A landscape with many valleys, sampled at points; each row gives a point and its height.
A ball rolls from a point to the lowest of its 2 nearest points, and stops where none of them is lower. Distance is the straight distance between rows; heights are no part of it.
K_385: [167 124  82  85 148 144 117 144 142 128 100  63 125 180 139 113 102 139
 192 137 177 122 169 123 121 157 123 103 164 160 146]  (h 407)
K_985: [ 90  75 103 170 127 115 173 103  93  87  86 125 153  80 130 129 165 132
  57 120 122 141  61 144  60 106 125 193 163 156 138]  (h 844)
K_225: [162 142 136 132 107 101 130 114 165 129 113 145 104 129 131 136 109 115
  95 152 169 163 126 151 151 128 123 109 103 136 123]  (h 135)
K_233: [138 124 134  98 101 108 157 165 136 105 183 153  68 157 101 162 149 115
 123 100 131 114 137 176 151 169 132 196 118  63  86]  (h 220)
K_960: [123 148 106 175 125  81 157 149 146 126  97  74 146 100 109  88  99 146
  71 132 182 176 134 128  72 107 113 125 113 142 143]  (h 687)
K_341: [153 138 125 170 127 104 123 126 156  97 174 143 119 149 129 112 152 135
  77 113 148 156 152 146 132 118 119 124 128 115  99]  (h 253)
K_561: [162 121 141 130 136 121 115  92 178 114  89  75 177 130 187 156  67 108
 124 128 169 145 117 129 163 124 175  67 142 192 168]  (h 521)
K_644: [148 160 166 122 128 170 138  80 105 183 133 186 124 104 163 155 152 111
 200 150  73 142  75 137 138 111 142 112 104 104 111]  (h 490)
K_684: [ 73 157 114 116 169 149 141 120 141 141 174 118 132 158 159 135 104 161
 145 160 132 124 166 116 144  89 137  98 170 114  96]  (h 613)
K_747: [ 89 139 144 153 116  96 127 164 176  98 224 112 149 167 100  74 128 195
  73 113  86 133 161 137 156 145 155 147 161 101 101]  (h 92)
K_255: [ 86 115 144 147  96 132 210  90 135 139 150 142 114  75 143 143 123 156
  93 151  95 152 104 134  69  70 156 171 110 124 125]  (h 830)
K_192: [136 138 121 153 141 133 129 123 145  95  95  56 163 118 175 151  67 101
 125 120 189 165 137 119 109 108 140  75 142 152 139]  (h 567)
K_420: [ 98 105 193 183 143 145 117 142  81  82 157 145 154  81 116 107 151 110
  52 105 106 135 108 105 100  71 140 140 114 137 123]  (h 596)
K_705: [133 127 135 156 149 126 164 121  99 163 118 114  97  85 115 162 132 111
  77 121 138 179 129 107  87 114  99 117 156 136 158]  (h 758)
K_93: [114  75 130 173 181 203 149 135  36 141 103 105 137 126 127 166 181  97
  77 127 143 138  91  64 108 146 102 153 187 135 104]  (h 296)
K_618: [188 114 149 106 111 159  82 115 164 102  97  76 152 136 137 177  88  92
 195 168 136 137 111 100 153 133 152  88  99 164 155]  (h 476)
K_394: [123 158 130  78  95 125 105 153 162 118 161 132 117 128 131 156  99 123
 184 126 111  80 134 135 147 152 142 127  80  99 123]  (h 415)
K_324: [115 118 172 157 141 140 130 148 141 101 220 120 142 137  96  77 133 185
  34  90  80 185 166 126 151 117 156 140 168 113  79]  (h 29)
K_291: [ 97 175 174 150 157 165 128 147  98 126 145 123 137 135 111 120 135 105
 130 130 109 150 151 110  95  96 129 114 115  97 109]  (h 534)
K_696: [152 165 202 148 148 165 122  93  98 162 115 186 142 111 148 153 162  93
 149 143  77 151  76 141 148 122 131  88 135 119 133]  (h 485)
K_799: [145  89  67  73 108 106 120 162 125 126 139 112  83 180 102 138 148 126
 174  96 184  61 180 154 199 159 135 147 120 114 117]  (h 494)
K_929: [125  87  78 126 129 136 124 141 111 114 152 127  87 153  89 145 147 143
  94 131 137 145 132 121 134 166 115 189 155 127 106]  (h 439)
K_433: [ 91 191 165 161 135 126 179 108 143 137 142 152 158 124 157 120 114 151
 122 155 140 165 120 165 100  78 140 131 105 106 102]  (h 861)
K_248: [150 131  77  77 105 111 117 138 160 154  60  86 139 158 126  90  67 159
 212 144 152  95 151 139 126 169 123 112 148 160 190]  (h 364)
K_569: [100 187 181 118 146 137 125 157 120 123 167 132 159 140 118 115 111 136
 171 116  91 129 138 129 109 115 149 101  99  86 123]  (h 513)
K_931: [163 108 122 131  65  76 125 154 166 117 124 144  91 184  80  69 138 141
 128  93 167 117 187 180 193 150 136 150  78  92 117]  (h 346)
K_863: [111 130 111 101  92 117 112 144 152 139 158 134 105 126 118 144 125 134
 150 129  77  97 138  86 129 155 112 139 116 114 175]  (h 385)
K_690: [100 127  97  97 145 101 148 137 166 151 163 134 118 154 119 126  99 173
 152 166 151  90 170 148 167 116 140 136 138 103 100]  (h 601)
K_76: [116  98 113 154 141 140 148 104 103 104 136 138 124  89 129 128 155 138
  82 117 140 144 132 140  86  88 115 178 143 146 112]  (h 794)
K_483: [156 185 153 113 127 135 125 146 138 110 188 155 109 156  94 166 159 126
 132  83 114 103 142 138 152 156 137 136 134  69  99]  (h 80)
K_144: [116  98 107 102 108 112 111 158 123  91 177 141  73 133 109 134 135 138
 130 106 107 129 139 165 130 151 135 191 117  95  85]  (h 336)
K_20: [104 154 141 124 122 127 165  97 154 172 145 133 128  86 150 127 108 162
 125 172 129 150 121 145 102  89 138 134  71 123 104]  (h 848)
K_570: [113 169 179  83 153 148 115 136 120 165 160 133 155 105 135 124 114 124
 223 113  68 117 125 138 136 118 164  91  86  86 122]  (h 499)
K_153: [112 113 157 118 174 149 119 135 106 130 198 122 107 134  95 112 145 153
  81 119 105 153 178 123 144 144 139 132 146 117  91]  (h 192)
K_350: [134  96 135  75  90 119 153  95 127 184 131 155  82  84 130 147  89 159
 127 180 127 155 112 143 128 101 129 175  83 132  94]  (h 860)
K_962: [141  76  91 169 177 164 119 132  71 133  91  76 149 126 105 186 157  76
  90 147 170 137  62  92 117 151 109 139 162 141  86]  (h 223)
K_811: [160 143 161 127 169 166  95 138  95 106 133 138 128 147 147 145 147 104
 121  85 140 141 138 116 137 141 113  85 146 159 144]  (h 440)
K_835: [115 131 103  83 100  83 125 134 184 136 121 180 120 135 162 101 110 133
 174  92 101  76 151 167 192 180 125 131 109 127 148]  (h 118)
K_873: [105 104 110 155  85 108 120 165 182  62 215 108 113 172 111 102 127 172
  59 125  84 119 140 111 140 156 156 144 151 120 101]  (h 273)
K_516: [ 89 114 116 153  90 115 106 141 143 128 117 128 130 122 111 134 144 119
 145 176  53  89  88  72 105 166 112 148 132 135 181]  (h 410)
K_366: [107 102  83  73 133  90 156 171 128 143 161 107  96 169 110 113 126 128
 168 128 169  80 184 153 166 148 148 152 131  90  84]  (h 549)
K_42: [162  95  75 117  98  83 147 131 142 174  94 108  93 130  51 129 140 139
 117 171 131 104 123  96  90 150 106 161 158 136 168]  (h 796)
K_230: [135 137 124 132 142 152  99 108 111 128 121 148 138 124 144 160 148 113
 150 125 137 107 105 110 128 119 125 111 118 149 149]  (h 416)
K_50: [182  99 110 113 107 135  70 124 156 133 102  90 139 163 106 162 111 105
 210 147 136  78 128  88 165 163 136  88 114 153 175]  (h 459)
K_87: [ 72 131  92 140 152 148 168 117  87 150 113  72 152  96 133 148 123 137
 113 156 140 139 111  71  72  75 115 117 178 143 118]  (h 545)
K_259: [ 71 123  94 134 152 155 142  98  98 129 137 114 151 111 174 131 110 169
 151 159 119 122 126 114 104  63 127 125 148 122 110]  (h 582)
K_833: [155 157 171 153 179 172 126 110 101 128 110 138 125 164 156 168 163  84
 112 108 137 160 115  99 160 150 119  86 179 130 139]  (h 460)
K_213: [118 140  97  75  68  86 146 163 175 158 154 134  82 107 115 133 105 162
 145 116  85 100 140 116 116 140 116 170  99 112 177]  (h 350)
K_113: [152 179 188  93 124 159 126  96 122 190 138 148 152  95 162 146 141 133
 233 131  77 131  89 133 143  99 162  92  64 101 104]  (h 495)
K_824: [150 100 116 138 117 107 174 113 121 173 114 128  88 118  81 154 147 134
  77 151 133 162 117  97  79 122 106 162 182 136 153]  (h 778)
K_552: [106 107 134 148 145 168 131 142  38 112 104 139 132 124 128 118 184 110
  94 123  98 135 100  75  94 113 115 149 184 131 152]  (h 358)
K_579: [138 165 201 156 171 190 158  93  83 150 118 164 133 133 143 186 175  69
 110  93 125 156 110 128 132 122 124  86 158 120 117]  (h 474)
K_994: [165 116 116 135 121 139  87  85 144 141  84 150 133 122 154 154 144 105
 185 181  99 109  78 109 163 143 115  97 144 144 160]  (h 399)
K_692: [113 108 114 160 141 150 137 105 117  98 174 137 131  73 148 110 117 179
  99 100 170 146 169 140  84  54 119 137  92 128 115]  (h 825)
K_683: [ 68 112 170 179 158 136 150 108  63 130  82 121 178  74 140 127 128  48
 100 125 101 153  67 120 124  81 134 111 122 130 127]  (h 500)
K_623: [110 129 117 113  95  71 100 160 198 129 159 165 115 131 148  77 115 169
 138  69  97  98 164 164 166 182 121 154 103 106 155]  (h 196)
K_970: [121 136  57 132 130 109 137 112 114 135  90 108 137 121 142 149 121 143
 126 159 145 131 115  80  86 124  93 137 197 139 123]  (h 497)
K_542: [130 146  76  75 112 122 104 116 171 129 103 159 116 150 174  95 125 142
 187 116 128  87 156 177 163 166 109 131 142 142 159]  (h 166)
K_395: [115 125 116 146 143  98 155 125 137 164 108  97 136  68 110 132 110 116
  66 116 138 166 116 106  92 103 115 107 120 158 177]  (h 737)
K_701: [145  88 106 146 164 184 132 125  68 123  93  99 128  99  97 201 123  98
 130 134 167 148 107  92  91 122  97 128 136 129  83]  (h 142)
K_312: [142 139  82 114 114 128  93 126 148  92 135 150 119 144 166  90 144 159
 139  88 141 106 166 134 147 142 107 126 156 144 157]  (h 227)
K_803: [ 69  88 165 184 147 143 168 113  30 114  75 135 167  83 137  95 153  43
  75 127 114 122  69 117 103  54 144 135 158 138 142]  (h 463)
K_519: [132  91  68 124  63  64 127 129 156 156  68 115  97 148  55  96 119 157
 117 162 134  74 159 105 142 177 103 147 156 142 156]  (h 809)
K_176: [124 132 109 111 113 133 116 127 128 102 159 193 113 112 175 127 160 160
 131  99 103  96 141 152 149 125 118 169 140 135 141]  (h 290)
K_143: [152 103 129 136 163 176 132 126  60 153  94 109 116 100  92 141 137 122
 134 137 130 169 124 115  61 136  93 161 135 118  98]  (h 64)
K_462: [174 128 116 120  72 104 110 150 169  93 141 126  87 208  85 115 145 113
 120 104 165 110 155 145 191 185 127 137 117  92 100]  (h 243)
K_413: [173 106 115  86 131 140  83  88 147 158  98 131 136 131 164 130 108 124
 237 174 107 121  88 143 192 133 127  88 104 148 137]  (h 389)
K_279: [136 155 141  91 118 116 103 121 135 117 187 209 114 100 139 116 171 177
 131  74  82  95 126 185 140 136 130 151 129 112 142]  (h 328)
K_953: [145 114 138 104 161 132  98 164 113 140 129 112 100 149  88 113 108 112
  99 133 132 168 172 128 153 153 116 113 132 124  96]  (h 248)
K_704: [130 112  95 132 100  68 126 129 172 162  41 121 131 141 109  64  68 142
 125 185 161 154 138 162 129 155 110 135 102 143 133]  (h 286)
K_910: [118 114 156 166 168 137  96 129  92 111 101 106 169  98 130 149 130  57
  88 130 119 165  75 105 110 132 121  93 107 155 139]  (h 531)
K_838: [ 98 129 176 173 165 172 154 121  35 100 107 150 149 129 147 116 182  62
  81  82 131 112 101 108 116  80 128 127 157 144 142]  (h 409)
K_619: [ 79 138 116 105  81  80 136 161 180 132 181 145 124 105 137  91 115 177
 148  83  85 108 146 155 133 143 148 167  79  95 163]  (h 279)
K_668: [140 164 150  94 120 107 105 109 176 175 138 154 133 121 144 118 140 154
 177 117 118  94 118 139 144 124 152 119  47 151 167]  (h 368)
K_419: [163 136 131  89 137 122 100  92 163 168 118 157 155 144 155 142 103 154
 200 167 138 100 110 159 173 117 152  91  84 151 128]  (h 380)
K_773: [150 136  92 109 123  94 106 142 161 171  61 122 128 130 113  74 111 136
 161 149 142 132 152 134 110 162 105 125 117 155 169]  (h 329)
K_157: [145 136 105 164 145 108 151 131 142 103  85  62 167 115 148 113  95 141
  99 113 221 178 133 140  98 108 117  96 113 169 148]  (h 624)
K_264: [151 128 114 127 154 143 118 164  85 133 105  89  97 141  89 113 116 118
 104 132 157 169 164  99  94 159  81 132 127 133 111]  (h 170)
K_613: [ 90 175 166 187 127 132 149 134 116  65 130 141 166 167 160  86 157 117
  86 114 123 134 111 145  90 105 139 122 147 104  86]  (h 895)
K_615: [179 126 133 118  95 132 105  97 169 113  95 113 158 134 203 185  69 112
 170 151 159 122 111 125 156 105 156  77 103 172 147]  (h 496)
K_64: [107  75  94 136 119 120 138 147 137  79 182 111 108 130 113 131 126 163
  62 156 100 130 143 115 129 137 131 166 162 141 117]  (h 417)
K_958: [163 111 113  71 120 134  87 142 163 137 124 122 106 163 109 147 107 105
 193 119 121  64 151 115 186 181 132 103 109 126 152]  (h 443)
K_254: [148 117 121 128  89  92 139 126 165 126  54 137 115 149 131 104  74 112
  86 170 184 175 139 166 152 140 114 118 101 152 126]  (h 218)
K_861: [ 98 144 205 160 140 172 130 150  65  72 153 155 151 113  90 112 150 105
 117 114  91 108 121 112  87  80 154 150 105  97  97]  (h 561)
K_566: [149 181 181  74 114 112  99 114 153 151 172 197 142  99 126 124 139 163
 170  72  86  82 127 171 149 144 155 125  77 122 127]  (h 353)
K_253: [121 122 165 179 159 134 106 145  99  68 118  98 175  95 125 129 145  89
  76  96 153 123 109 101 108 108 130  93 101 158 130]  (h 568)
K_319: [145 131  63 126 144 134 123 108 108 132  81  76 136 162 142 132 118 130
 145 163 176 118 127 120 101 135 110 103 184 154 122]  (h 455)
K_340: [180 160 152 113 121 115 109 153 157 119 150 144 101 206 103 124 163 107
 143  95 146  94 165 165 164 192 135 128 129 103 126]  (h 162)
K_467: [ 85 163 175 172 132 142 174 108 109 114  99 164 167 110 172  98 147 106
 105 148 132 157  85 166  81  73 142 116 131 110  94]  (h 875)

Where does a ball stop that starts at each point below?
K_420 | K_835
K_394 | K_835
K_960 | K_835
K_253 | K_143
K_696 | K_835
K_684 | K_225
